Each row is a point on a landscape with many valleys, with its height.
A ball rolls from a point to the lowest of its 2 nearest points, and stops where none of them is lower. Distance is the straight distance between rows; heights are no part of it.
Sep (h 35.1): [-18  -4  -5   9 -10  -8  -2  -1 -36  -5 -10  23   1 -28  24   8  36  13
  -9   1 -28   7  -7  15  -8   0  -3  11  -2  20  11   4 -23  20   4   3
 -19   9  -8   4  18 -20  -3 -15  22  -5  15  -9 -21   7  20   1   4 -27
  -3 -11]
Sitef (h 56.7): [ 14  -4 -15  19 -17   0   5   2   1  13 -15  17  -6 -10  -5  11   9  13
   1 -31 -20   0  25  35   2   6   0  15  -1  19 -17   5  -7  12   4  24
  -9  -6 -11  -7   5   1  -7 -22  22  -3  -4  15 -10  -9  -1 -12   4  -6
   8 -11]
puz (h 31.8): [-30  -9   2   4 -10  -9  -5  -3 -32 -10  -2   3  -1 -20  19   2  30  18
  -5   0 -31  -4 -15  11   3  -6  -3  11  -4   6  14  14 -27  16   9  -9
 -23   4  -6   1  10 -18   3  -3  11   0  19  -5  -8   7  16   0   0 -19
  -7  -7]
Nuvol (h 8.7): [ 13  19 -10  11 -15  11   9  -4  21  -9   1 -16  -6  19  -6  12 -13 -18
   3   5  16  -8   1   3  19 -18 -13  -1  -4  -1 -21  -7  10   2   3   6
  -1  -1   0   4  -4  30   3  -6 -17 -22 -24  14   9 -28 -17 -12   5  20
   2  16]
numo (h 40.6): [-14 -12   0  21  -7  11  24  14 -25 -40  11  35   6 -27  -5  27   9 -11
   6  -3 -10  12   7   2  19 -31  -6 -12   3  -2   1   0  -6  10   1 -12
   5  22 -13  12   7   6  20  -5  -1  -5  -9 -22   9   8 -13   9  34 -11
 -22  -2]
vago (h 46.8): [ 12  16 -28   6 -11 -13  12   2  -6  15  -5  -6  12  19 -14 -22   3  21
   0 -25  30 -24   2 -17 -21  24  -8   3  -7 -10  -5  -2  -5  -1  23   1
  17   9  -5 -10  13 -11   0   5  17  12   8   5 -14  15   9 -11 -20 -21
  21   5]
lal (h 38.8): [-18  20  -6  -3  21  -4   2 -12  53  19   7 -19 -25  15   9 -21 -33  -3
   2  -6   3 -13  -7 -10 -13  -4   6   3  -8 -15 -17   2   7   4  -7   0
  -9  -2 -18  -1   2  13 -18  -3 -28 -27   5   8  19 -19 -18 -27 -36   0
  10 -41]
Vav (h 34.2): [-15  -6   2  16  -7  13  17   0 -12 -24   9   7  10 -12   9   4  -2  -6
   7   3 -10   5  -5   1  26 -27   1   0  -2 -14  -5  -5  -7  12  -3 -10
 -13   1 -17  12   7  10  16  -1  -5  -1   2  -3  19  -9 -12   5  22  13
 -11  -5]
Tulu (h 35.6): [-37  14   6  -4  -5 -10  -1 -17  40  14  19 -24 -24  43   4 -18 -25  -7
 -31   7  12   9  13   3 -17   0  20  16  -3 -15  -5   0  -1 -22   1 -11
  -7 -27  16  12 -45   4 -14  18  -1 -19   4   2   7  -5   2  -8  -7  -8
   5 -30]
bik (h 66.2): [ 18 -31 -11  11 -17   0  -8  -4   7  14   3  -5 -20   5  -7  -5   6  -3
  -8 -26  -9  23  27  38  -3   6  15  16  11  21  -7   2  -8  -7  -8  27
 -25 -28  20  14 -30   1 -16  -1   8 -14  -7   4 -20   7  -1   8   3  12
   2   8]
fube (h 38.7): [ 28  -2   6  -6  -3  12   8   6  12 -32  -7   5   5  -2 -10  20   2 -25
  -1  14  12  10  -3 -20   0 -14 -20 -34   6  -1   0  -1  33  -2 -16   2
  21  20   9  -5  11  16   9  -9 -16  -2 -20   1  30 -16 -10  -3   4  15
  -7  18]
Siz (h 61.9): [  7 -14  -9  -6   0   3   7   1 -12  10  -4   7 -18 -16  18  -3  14  -5
 -10  -7 -31   6  39  47 -18  17   3  18   5  32  -6  24 -10  -4  -3  20
 -32 -30   6  14  -1  -1 -12   0  14   2   1   3 -12 -12  20   7  10   0
  -3  -9]
Vugid (h 26.6): [  4   3   0  -6   2 -12 -12  -5 -22  14  -3  -5  22  -1   0  -8  17  14
  11  -6  16 -14 -11  -9 -12   5   0  -8 -10 -11   4   5  -4   5  12 -12
  17  18  -9 -14  13 -25  10   5   0  22  25  -1 -10  14   8  -2 -15 -13
  17   0]
Sizu (h 35.3): [  0  -7  17 -15  13  16   3 -10   9  -4  -8 -24   9   8  10   2 -12  -9
   4  32  19  13  -7 -18   5   0  11 -25   8 -11  18   1  21  -2 -17 -16
  16   4  11  -1  -1   9   2   3  -1   7  -7 -10  12   9   1  23  -2  18
  18  12]
nevu (h 50.0): [ 13 -12  23  -6  32  13  -3  -2   5  -8  -5 -11  11 -17   7   7   6 -18
  12   1  10   2 -19 -25  10   1  -7 -20  -5  -2  13   5  30  12 -29  -3
  22  17 -13  -8  22   5   9   1 -17  18   3  -9   9  -2  -3  16  -8  12
  -4   2]
serat (h 35.8): [-18   2  -6  -8  -6 -23  -9  -4 -25   0   6   5   7  -1  15 -21  31  17
  -1   4 -21  -1 -12  21 -10   9   1  10  -8   3  15  11 -23  10  10   1
 -20   0   2  -4   4 -37   8  -1  22   3  19  -3 -10   9  22  -8 -19 -17
  -1   2]
rozor (h 51.1): [  4  -7 -11  -6  15   4  -6  18 -42 -18   5  44  27 -17 -14   8   3   0
  -2  13  -9  27 -11   4   9   2   3 -20  12  21   0 -17 -13 -19  -3  14
  19  -4  12   7  -9   2   4 -14   1  -1 -19 -11 -17  10 -11  24  35 -22
  -6  16]
vutu (h 38.3): [ 16  -4  20   0  -2   9  -9   7  14 -15  14  16  -5 -11 -13  26   4 -20
  18 -12  18 -19  -6 -30   6 -18 -13 -22  11  -8  -1   7  23   7   3  -8
  28  20  -6  -6  24  -9  13 -12 -11   2   0   1  12  -1  -7  -5 -11   7
 -14   6]
lus (h 28.9): [ -7  -3  -3  -1 -14   6  -7  -6   5   5   1 -14   2  21  -1  -6  -8  13
  -1   3   9   1  -4   7  11  -2   8   2   3  -5  -7  -3  -4 -10   3  -4
 -15 -15   2  -1 -14   8  -6   7   4  -2   3   5  -1 -15   1   7   2  15
  11  14]
lovem (h 35.2): [ 14   7   2 -14  29  -7 -14  -8 -35  12  -2  12  32 -13   4  -5  18  11
   0   4   1  12 -26  -7  -4   7  -1   0  -3  -3   9 -17  -3   2 -10   4
  11  17  -1  -5  22 -24  14   7  -2  39  16 -11 -13  10   8   7   8 -13
   3   9]
zepi (h 16.4): [-41  20 -11 -13   1 -20  -5   3   0   4   7   1 -27  -2  16 -35   7   1
 -12   7 -28 -24  -7  24  -3   0   3  27  -8  -7  13  30 -26 -15  21 -19
 -17 -15  -3  -1   4 -26 -18  12  -9  -2  24   4   9  -4  -3 -15 -23  -9
 -11 -35]
Golu (h 49.0): [ 17  14 -26  11  -7 -15   2  10 -17  12  -7   8  12  11  -8 -12   8  17
   3 -25  12  -9  -3   0  -9  12 -14   5  -1  -8  -9  -8  -9  10  22  10
  10   2 -19 -21  18 -19   7  -2  16  13   7   2 -20  17  14  -4  -9 -21
  15  -5]
suma (h 64.6): [  5 -31   2   7  -5  15  -3   4   6   8   6  -1 -31  -2   2   3  -1 -14
 -18 -20 -21  25  35  44   0   5  18  10  11  28  -8  12  -2  -5  -7  27
 -30 -34  11  23 -19  15 -10   3   4 -12 -19   5  -8  -7   0  13  11  21
  -6   0]
Tuvi (h 58.9): [ 13  -3 -20   8 -14 -13   7  -3  -6   8  -7   6 -11   2  -2 -15  10   9
  -4 -26 -16  -2  20  39  -5  20   4  20   4  10  -2  20 -14   3   1  24
 -21 -17  -2  -6  -1  -6  -6  -1  25   1   8  12 -16  -5  17 -12 -11  -5
  10  -5]
Nek (h 30.5): [-22  19  -7  -2  -2   7   7 -15   5 -10   7  -9   4  19   6  -9 -15 -14
   4  24  18  -6   0  -9   8 -18   3 -15  -7 -31  -5   0  -6 -11   6 -32
   4   2 -10   9 -10   1  -2   5 -14 -22  15  17   8  -7 -19  -5   6  -1
  19 -10]
zigem (h 49.4): [ 13  -7   4   5  44  -9   3  12 -12  -2  -2  30  10 -26   1  19  -1  -2
   6 -17 -35  18 -12   4  22   0 -11  17 -17  29   6 -30   9   3 -21  20
  13  13 -21  -3  12   8  17  -8   2  36  -6 -12   4   2 -11  -2   7  10
 -34  -7]
moz (h 45.5): [  2 -13   2  12  18   0   4  15 -16  -2   2  23  10 -29  -1  23   7   3
  10 -17 -31  13  -5   5  22  -6  -8  11  -6  17  -5 -19   1   9 -10   4
  -1  11 -20  -5  13   5  16 -12   2  13  -4 -11  -4   1  -3   2  14   3
 -18  -8]
Sur (h 33.9): [-18  16   8 -12   9  11   5 -17  11 -13  -9 -14  -4  11   2   0 -23 -28
  11  27  23  -7   1 -21   7  -6   2 -20  -1 -36   8   9   7  -3  -8 -28
  21  19  -5   6   1   3  -6 -10 -22 -22  12  11  10   8 -26  -7 -11  -3
  21 -15]
datol (h 67.4): [ 12 -20  -4  10 -18 -10 -12  -9  17  12   9 -21 -24  20  -7 -16   4   3
  -9 -17  -2  15  21  26  -4   8  16  23  10   8  -6   7  -6 -13   1  13
 -29 -27  18   9 -33   4 -12  12  12  -6  -6  -2 -22   9   5   4  -5  10
  -5   5]
Daki (h 44.3): [ -8  -6  -6  19 -17  12  11  21 -26 -36   7  44  10 -17 -17  21  10  -8
   0   0  -6  15   9   6  13 -27 -10 -26  14   2  -7   5  -6   6  10  -4
   1  17  -5   6  -1   6   0 -10  -3 -14 -19 -10   8   4 -17  10  31 -13
 -11   4]
vemep (h 41.7): [ 10   9 -22  -4 -33 -14  12 -11  11  12  -5 -21  -5  15 -23 -17  -5  22
   6 -13  34 -25  11 -16 -20  28  -6  11  -4   1   1 -17  -7  -7  15  -7
   9  -2  31  15 -18  -3  -1  14  14  -2  -3   9 -18  18   0 -11  -3  -9
  12  25]
Nud (h 38.9): [ -4   1   0 -18  14 -18  -8  -9 -21  11  14   4  10   6  16 -24  23  12
  -5   8 -24  10  -7  16 -15  11   7  10  -5  -2  15   4 -12  -2   0  10
 -22  -5  10  -5   0 -34  13  12  16  18  21 -13  -5  11  30   2 -16  -6
  -1   5]
vopos (h 27.4): [-42  19 -11   6  -8   0   5 -13   3  -9  12  -1   0  14  20 -17 -12  -5
  -3  15  -8  -5 -10   6  10 -20   4   1  -9 -28  -2   0 -22  -5  11 -28
 -10  -9 -14  10 -13  -8  -5   7  -9 -19  23  17   9  -5 -12  -7  12  -6
  13 -17]
Gil (h 28.1): [-42   1  -2   4 -15  -5  -3  -6 -22 -15   6  -1  -1  -3  22 -12  15   9
  -5   4 -18  -3 -19  11  10 -11   2   8  -6  -7   8  11 -30   9  16 -20
 -19  -5  -5   5   2 -14   1   2   6  -7  21   4  -1  -1   5   1  -3  -7
  -2  -4]
dakun (h 45.7): [ 25  -1  11  -7 -12   6  -2  -3  13 -12 -20  -4  -2  -5 -23  10  -5 -12
   4  14  19  -7   2 -32  -7   2  -4 -34  22 -12   1   8  22  -6   3  -3
  32  33   9 -26   9   5  -5 -17   0  -2 -14   7   9  -6  -9 -13  -9   0
   1  24]
lokod (h 53.4): [ -3   7 -14  -3 -25 -10  -7  -3 -12   4   5   1  23  15  -2 -15  17  25
   4   6  20 -10  -5   1 -16  15   0  -4  -5  -2   2  -3 -20  -2  18 -13
   3   3   8  -7  -9 -12   6   9  13  -6  10  -1 -19  11  12   4  -6 -12
  10  24]
sokar (h 54.9): [  6  -4 -14  18 -19   6  -1  13  -7   4  -8  21   5 -19  -5  14  11  12
   7 -20 -12  -3  14  23  12  -4  -5   0   3  16 -18  -2  -8  13  11  12
  -2   1 -13  -9   2   4  -4 -21  14  -9 -13   6 -14  -7  -5   6  15  -9
  10  -4]
rar (h 49.3): [ -5 -12 -15   1  -7   9   3  18 -39 -21   6  37  22 -16 -11  15  11   4
  -4  12  -7  23  -4  12  -1  -2   2 -20   7  19  -2  -5 -18  -6   6   2
   2  -3   7   5 -13   4  -4 -12   5 -23 -14  -6 -20   9   0  24  33 -23
   6  17]
Mado (h 39.2): [ 11   3  -5 -10 -23   0   3  -5   7  11 -12 -15   4  11 -24  -2  -8  14
   6   9  36 -17  13 -18 -18  18   1  -7   4  -6   0  -5  -2 -13  12 -14
  15   5  27  -3 -18   4  -5   7   5  -2  -3   4 -14   9   5  -3   3  -1
  10  28]
nak (h 18.1): [-12  -6   5  -7  18 -17   1   2 -32  11  -5   4 -18 -21  10  -7  30   5
  -2  -2 -39 -18 -10  15  -4   0  -9  29  -8   0  18  24 -18   3   3  12
 -28   3  -1  -7  19 -28   7  10   8  21  23  -7   3  14  24  -2 -11 -14
 -14 -26]
Rasig (h 27.0): [-19  -6  38 -13  19   6  -7  -9  18   7   7 -22  -2  18  31 -12 -30 -10
 -18  20  12  17  -6 -13  -4  -4  26  -6  10  -7  16   2  22   1 -11   2
  -8 -19   0   6  -8   6  -4  13   2   3  -7  -5  34   1   1  11 -14  13
   4 -22]
kos (h 33.5): [-25   5  16 -16  10  -3 -11  -2  32  18  18 -21 -25  33  15 -16 -36 -13
 -25  14  19   3  10   0 -10   3  22  19   7  -5  -3   9   8 -15   4   5
 -12 -27  12   1 -29   3 -20  25  -6 -10  -5   8  19 -11   1  -6 -15  -1
  -1 -32]
Taso (h 32.5): [  4   3  14   3  16   2  -7   2  29   6  -1 -19  -9  12  13  -5 -10  -4
   8  -9  -2 -14  -4 -11  10 -17   0  13  -5  -1 -13  -1  15  12   1  12
  -9 -13 -21  -4  11   9   1  -8 -16   0  -1  16  23 -24 -11 -15 -30  19
  -7 -15]
duba (h 36.9): [-13  16   5  -5  11  11  -4  -8  25  -5   3 -10 -17   6   5   3 -23 -23
  21   8  19 -24 -11 -22   5  -5  -5 -11  -8 -27  -1   8   6   1  -2 -19
  20  18 -10   2  16   6  -5 -14 -29 -20  17  11   0   5 -24  -9 -31  -4
  14 -21]
muf (h 42.5): [ 29  -1   7  -3 -13   3   1  12  11 -16 -15   0   0  -3 -30  19  -5 -11
   0  14  19   4   1 -16  -4  -3 -12 -34  11  -2 -13  -1  23  -6  -2   4
  16  18  15 -15   2  14  -2  -7 -10  -6 -24   4  13 -16  -6  -8   8   7
  -4  31]
vapu (h 38.6): [ -2  -1   6 -19  21 -13 -16 -13 -23  15  12  -3  23  -2  13 -18  17  14
   1   4 -13   9 -18  -1  -9   4   8  -2  -9  -4  13  -3  -5   0  -9   0
 -10   4   3  -8   5 -31  12  13   4  30  24 -14  -6   9  20   1  -8  -6
   3   9]
zaz (h 37.4): [ -5   5  11 -10  -3  19   6 -12   3 -15  -9 -14   2  13   0   2 -16 -18
   8  33  25  -3   2 -23   9  -6   3 -24  10 -21   8   8  14  -6  -5 -22
  19  13   9  -1   1   9  -2  -3  -7  -7  -1   6  15  -4 -13   2  -3  12
  15  11]
sonu (h 36.2): [ -8  16   3   1  22   0  -5   0  41  14   9 -13 -23  11  16 -12 -23  -7
  10 -11  -9 -19  -7 -11  -1 -17   1  17  -7  -8 -13   0   6   7   0   5
  -8  -9 -19   1  14   5  -9  -9 -31 -19  11  17  19 -15 -14 -22 -35   7
  -5 -31]
feb (h 68.7): [-14   0   0  10 -20 -10 -14 -14  30   8  15 -27 -28  37  -4 -19  -5  -1
 -18  -8   4   5  15   7  -6   7  17  29   3  -1  -5   7  -6 -20  10  -9
 -24 -29  27  14 -41   7 -15  14   7  -8  -2  -3 -15   4  -7  -1  -9   5
 -10  -1]
gib (h 12.2): [ -4 -16   9   3  21  -7   7   7 -21  14  -9  15 -17 -29   9  12  17  -2
   0 -15 -50 -15   6   9   9  -4  -9  31   0  11   6  13 -10   5  -7  13
 -26   4  -8  -8  23 -13   9   3  11  24  13  -6   2  13  17  -5   2  -2
 -26 -26]
lano (h 53.3): [ 27 -11  22 -10  44  12  -8  -1  23 -18  -7  -8  13 -16  10   9   8 -15
   3  -5  -4   6 -15 -26   3   7 -17 -15  -7  15  18 -12  41  17 -37  15
  25  15 -16  -1  16  23  10  -3 -16  21  -9 -13  10  -8   1  11 -14  21
  -5   2]
buleg (h 24.5): [ -6   3  10   3  -5  10   1 -12  18  -1   5 -23  -2  29   7  -2 -24  -4
  -2  19  17  11  -2  -4  13 -17   7  -1   4 -11  -7 -10   9  -5  -6  -1
 -12 -22  -3  13 -10  19  -2   6  -1 -10  -9   9  19 -19  -3   2   7  23
   7   6]
Vada (h 53.5): [ 28  19 -10  -8 -20  -8  17 -10   1  23   3 -12   8  23 -11  -8   5  25
   7   3  25  -2   5 -14 -34  36   1   1  -6   1  16 -21  -3  -3  -6   0
  20   1  37  -4 -14 -13   0  12   9  16   9  -8 -20  37  20  -3  -1 -11
  10  18]
pelon (h 21.2): [-23 -21  12   8   8   2   9   0 -19   0  -5  13 -11 -28  12  15  10   8
  -2 -13 -47  -5  -1   6  16 -13  -2  23  -2   4   6   7 -11  11 -11  -1
 -25   2  -8  -1  14   3   9  -4   5  12   9 -11   9   4   9   1   7   2
 -23 -17]
seku (h 60.5): [ 13  -7 -19   1  -4  -8   9  -3 -11   5   8   3 -16   1  10 -16  13  -2
  -5 -10 -21  10  30  45 -21  24   6  24   3  21   2  19 -14  -2  -2  26
 -25 -24  11   3  -3 -15  -8   7  23   2   7   3 -21   2  25   0  -6  -8
   3  -2]
fozop (h 56.3): [ 18 -15  25  -9  56   5  -7  -1  16 -15   4   1  11 -16  16   5  -3  -7
  -2 -13 -22   9 -11 -26  -2   0  -9  -1 -16  18  15 -16  33  21 -42  18
  15   3 -28   3  14  21  13   8 -17  31   3 -19  14 -10   2   1  -7  23
 -34  -4]
gake (h 45.6): [-14 -16   3  29  -9   9  24  17  -3 -25  21  30   0 -35   2  52   6 -13
  10  -4 -24  -1  14  -6  23 -22  -3  12   4  13  -1   0 -16  22  -1 -13
   6  20 -19  25  17   9  14 -11   4  -3  -7 -16   9  14   3   7  24 -11
 -19  -2]
gom (h 41.0): [-28  20  -7 -16  18  -9  -6 -16  45  25  -1 -23 -17  23  -1 -27 -35   6
  -6  -2  11 -12   2  -4 -12  14  13   4  -8  -9  -6   5   8 -17  -5 -11
  -5  -5  -3   6 -10  17 -22   7 -10 -20   4   6   7 -17 -14 -26 -33  -8
  27 -28]
Maba (h 33.1): [ 24  -5   3   1  10  10   8  15  15 -16   0  -1  11   0  -4  15   1  -9
   1   9   8  15  -8  -3   9  -8 -16 -22  -9  14 -11 -14  32   0 -18  13
   8   3  -3   3   0  30  12  -5 -18   4 -26  -6  21 -19  -2   6  11  28
  -6  17]
Zavof (h 31.7): [ 30   2  -6  -9  17  -4  -9   7 -26  10  -8  17  33  -9  -6   2   3   6
   2   8   8  16 -17  -5  -2  11   1 -12   7  -1   0 -16   3 -12  -8   5
  20  13   4  -9  12 -16   5   5   1  23  -3  -9 -11   4   4  11  18  -2
   5  14]
keko (h 48.1): [ 18   2   9 -17 -13   5  -2  -2   0   0 -25  -2   6  -5 -27   4  -6   4
   6  17  19  -5   7 -30 -14  17   7 -33  23 -14  10   7  10  -6   5 -10
  31  30  17 -27  -3  -4  -8  -7   4   2  -7   2   1   8  -2  -8  -2   0
   8  27]
ranal (h 30.6): [-12  -5  35 -19  17   4 -17  -2  24  12  11 -27 -16  22  29  -4 -38 -19
 -30  20  20  13   5  -9 -10   6  29  11   6  -4   8  12  26  -1   2  14
 -10 -29  15  -4 -17   3  -4  20   6   0 -15  -3  32  -2  -2  11 -15   4
  -8 -35]
Laga (h 32.4): [ 10 -12   0   0  -8   0  -8   1  -1  13   2  -9   7  12  -6   2  -3  18
   0   3   6  19  -5   8   4   0   8  -4   3   2  -4  -9   6 -12 -11   8
 -12 -14   9  -3 -17  11   2   7   1   0  -5  -5  -9  -1   8  16  10  18
   3  20]
gunam (h 69.8): [ -3 -11  10  13 -19   4 -14 -13  21   4   5 -33 -25  35   2  -4 -13  -4
 -24  -2   8  27   9   8  -1  -5  23  20   7  -9  -9   0   8 -13   1   6
 -26 -27  22  16 -38  14 -10  10  -2  -5 -13 -12  -3   3  -7  11   6  18
 -18  -1]
dedav (h 51.7): [ 26  16  -2 -19  -8  -3   1  -2 -12  17  -5   6  21  10 -15   0  10  10
   5  19  23  -3   0 -19 -36  31   4 -18   8  -6  17 -12  -8  -5   2  -4
  28  15  28 -14  -6 -18   2   9   6  13   6  -6 -15  28  18   2   6 -14
  13  21]
roduk (h 17.7): [ -1  15   0  15  -7  12  15  -9  17 -15   8  -9   8  14  10   4 -12 -21
   3  15   5   3  -1   0  18 -28  -6   2  -1 -12 -11 -15  10   5  -8   9
  -7 -10 -13  18  -3  25   9  -5 -15 -19 -19  18  26 -27 -13  -5  13  26
  -2  -3]
sez (h 53.2): [  5   5 -17  13 -21   4  -7  15 -12  -7  -6  22   9  -8 -14   2   9   8
   5  -8   8 -11   8  13   6  -5  -9  -6   9   0 -14   0 -12   7  25   0
  -1   4  -9 -11  -2   0  -3  -9   9 -15 -12   5 -20  -1  -5  10  14 -14
   8   8]
nugan (h 34.3): [ 14   2   7   5   0  14  -6   7   4  -6   2   0   3  -1  -5  10   0  -9
  12   0  21 -17  -4 -21  14 -15  -9 -12  -1 -12  -9   4  18   4  11 -12
  16  15  -8  -9  18   1   9  -8 -13   2   1   3  10  -9 -11   1 -10   5
  -3   2]
gos (h 10.4): [-24   7   0 -11   7 -18  -8   6 -12   9   0  -7 -28 -13  12 -24  18   3
   2  -3 -30 -30  -8  20  -1  -6  -2  30  -8  -4  16  30 -18  -5  20  -3
 -22  -7  -5  -7  14 -25  -5   9  -1  17  25   3  10   7   7  -8 -23  -5
 -11 -31]
tul (h 53.1): [  9 -14  11   0  51  -5   4   9   8  -8   4  17   5 -18   8  18  -4  -3
   0 -16 -35  14  -6 -13   6  -7 -14  17 -21  22   5 -22  18  17 -32  17
  10   7 -27   1   9  18  21   0 -11  30  -3 -21  11  -6   5  -8  -1  23
 -53  -3]
rareg (h 38.5): [-18 -12   5  24 -10  -1  -1   7 -26  -3  -4  29   0 -36  13  31  26  10
   1  -6 -30  -2   1   3   0 -13  -6   9   5  24   2  -2 -23  23   5  -9
 -10  13 -13   9  21  -6  -3 -12  16  -3   9  -8 -18  14  15   8  15 -26
  -4 -22]
Zeleb (h 63.2): [ -8 -28  -1   2  -4  14   3   0  -8   4   8  10 -23 -12  13   4   8   2
 -14  -6 -28  23  34  41 -14   7  17   4   7  32   1  16 -11 -13  -9  17
 -30 -35  13  24 -10  10 -10  -3   8 -10  -4   1  -7  -9  12  15  19   7
 -10  -2]
suda (h 46.5): [ 14  -6  17   3  31   2  -7   2 -12   1   3   8   9 -24  -2  18  10  -2
  17 -11   0   1 -18 -21   9  -6  -9  -7  -7   2   3  -9  18   8 -17  -3
  19  21 -17 -12  28  -7  17   1  -9  30  13 -12  -4   0   0  11  13   2
 -17  -2]
rigid (h 30.4): [ 10  -1   6  -2   2   4 -11   2 -12   6  -7  -3  14  -6  -4   0  10   8
  14  -1  17 -13 -11 -14   3  -3  -2 -11  -3 -12  -6   3   3   3  10 -14
  13  14 -10 -18  14 -11   9   1  -5  16  10   1  -3   0  -2   6  -8  -2
   5   1]
lovag (h 24.6): [ 46  -6 -13   8 -15  -8   9   8  21  18 -21 -18  -6   1 -39   5 -14  -2
   1 -18  21  -3   7  10   7   7 -19   2  -3  12 -22 -21   7  -3   5  22
   5  -6   7   1 -14   9  -9  -3   0  -8 -29  10  -5  -3  -8 -12   7  10
   9  30]
saf (h 27.5): [ 47  17  -9  -5  11  -6   5  17 -13  12 -17  11  22   3 -22   8 -12  -2
   2  -1  15  17  -8  -3  -4  23  -5  -7   3  -1  -4 -21   4 -13  -4  21
  29  -1  12 -10   7 -12  -7   2   1  22 -11   4 -10  14   3   2  16  -4
  12  21]
sul (h 42.6): [ 22  -3  23  -1  17   4 -10  13   6 -15  16  26   4 -25 -17  35   9 -18
  14 -14   8   0 -12 -28   2  -8 -16 -19   3   4   5   0  23   4  -9  -4
  31  25  -9  -8  27 -15  16  -3 -11  16   0 -12   1   5   0  -1  12   2
 -28   4]
pip (h 31.1): [-10  -5  30 -15  20   9  -6 -10  24  -1  -5 -33   7  14  21  -8 -23 -10
   1  23  15  10 -10 -20   9   3  13 -13   5  -4  18   1  24   8 -17  -2
   4  -9  -4   5  -1  14  -5  -1  -5   0  -9  -5  24   2  -2  14 -19  20
  15  -7]
Bovu (h 27.9): [-30 -10   5  12  -3  11  17  -4 -10 -12   0   7  -9 -14  17   0   2  -3
  -3  -5 -39  -4   0  10  23 -19   3  21   2  -5   3   8 -14  11   0 -10
 -28 -10 -10   8  12   4   2  -8   0   2   6   3  22  -3  -4   1  12   7
 -16 -17]
muzim (h 26.7): [ 17   3  12   4   8  13  -3   2  24  -5  -4 -20   7   7   8   5  -2  -5
   4   1   9  -2  -6  -9  10 -13  -7  -3  -6   5 -11 -10  29  11  -8   8
   0  -5 -11  -1   6  24   6  -8 -13   1 -14   4  23 -26  -4  -1 -12  32
  -3   3]
zun (h 47.1): [ -6  -9 -12  13 -22  18  10  18 -27 -26   1  36   8 -18 -13  21   8  -3
  -5   0  -6  14  16  16   7 -13  -3 -23   7  17 -12   4 -13   2  12   5
   6   1  -2   9 -11  11 -12 -17   3 -26 -23  -1  -5  -6 -11  18  33 -16
   5  11]
dunem (h 36.3): [ 24 -11   1 -11 -12   4  -2   3   5  11  -9 -16   8   5 -19  10  -4  11
   7  19  24  10  -2  -9 -11   9   4 -15   8  -5   0  -7   9 -10  -6  -3
  15  -1  26  -3 -15   6  -1   2  -3   2  -8  -5  -8   5   6  16  15  13
   7  28]
kogub (h 42.1): [-10  -9  -2   9   4   1  -5   8 -33  -6  -1  25  13 -30  -1  19  16   7
   5  -6 -24  10 -11   5  17  -9  -9   1  -1  10  -1 -10 -12  12   0  -6
  -4  15 -13  -3  12  -4  11  -5   2   6   1 -17 -13   8   3  15  22 -13
  -8  -9]
rok (h 24.3): [-54  17 -12   6 -17  -9   5 -11 -10 -17  13   3  -3  10  29 -19   2   5
  -9  12 -19  -5 -15  17  10  -9   5   7  -5 -15  11   9 -35  -3  15 -27
 -12 -10  -6  12  -8 -18  -5   7   2 -24  27  14  -4  -4  -7  -6   5 -11
   8 -10]
vifi (h 44.6): [ -5  24 -31   7 -24 -19  15  -1  -1   4   3  -9   4  17 -11 -29   3  26
   1 -25  27 -30   1 -11 -18  27   0  13 -14  -5   1  -2 -11  -7  24   0
   9   3  10   8  -4  -3   2  14  25   0   6  11 -20   8   2 -18 -19 -18
  21  15]
gim (h 51.6): [  3  10 -20   7 -25  -5  -8   7  -9  -2  -5   9  10   3 -12 -13  11  16
   3  -8  23 -24   2  -3  -6   5  -6  -3   3  -9  -9   0 -17  -2  30  -7
   3   7  -6 -10  -4   0   1   0  10 -10  -4   7 -21   2  -4   0   0 -12
  12  14]
pife (h 22.1): [ 45   5 -10   2 -12  -9  12  14   4  18 -18  -4   7   4 -38   3 -11   6
   4 -12  22   3   6   6  -5  19 -12  -1   1   2 -17 -18   3  -5   1  20
  13  -5   5  -7  -7  -3  -5  -1   1  -1 -16   9 -13  11   0  -5  12  -2
  14  25]
taza (h 17.5): [ 25   7 -10   7 -26   1   4   2  17  -2 -12 -15 -11   6 -33  11 -15  -9
   0  -3  28 -17   7   3  12  -4 -16  -2  -4   4 -24  -8  10  -6  10   7
   5   6  13  -3  -9  25  -9  -6  -9 -17 -32  16  -4 -23 -16 -14   2  10
  -1  32]
Batas (h 20.6): [-54  23 -18  -1  -7 -18   2  -5   7  -3  16   3 -16  11  22 -30   1   1
 -17   8 -25 -10  -8  22  -3   2   5  10  -9 -14  10  18 -30 -14  15 -26
 -12 -19   1   3 -11 -23 -12  11  -3 -23  24  11   4  -9  -2 -17 -11 -11
  -1 -19]
muz (h 50.1): [ 14   6   6 -18  -6   4  -6  -6 -12  12 -16   1  21   0 -16  -4   8   5
   6  20  25 -12   5 -24 -23  22   7 -29  15 -13  16   5   1  -8   4 -18
  34  27  22 -18  -4 -11  -1   3   1   7   4  -4  -6  20   7  -1  -5  -9
  16  21]
zufis (h 42.7): [-26  20  -9 -21  11  -2   1 -16  44  19  -6 -34 -14  24  -9 -16 -40   8
   0   5  22 -17   4 -14 -10  14   5   0 -13  -9  -2  -1   8 -16  -6 -20
   7   2   9  14 -12  21 -19  -2  -6 -24  -5   8  -5 -11 -15 -18 -19  -7
  38 -13]

Call two points neighbours if one is among the 2 nearest of the other. Go from one point of each pair to the other, from neighbour to neighbour, staying as low as possible. Name the highest point that can't be avoided.
muzim, numo => Vada
Rasig, gib => zaz
pife, Nuvol => lovag
gib, gos => nak

Where does a ball stop that starts at each point below?
vago => Nuvol
suda => Vugid
dedav => muzim
feb => gim
Vada => Nuvol
seku => gim
gunam => gim
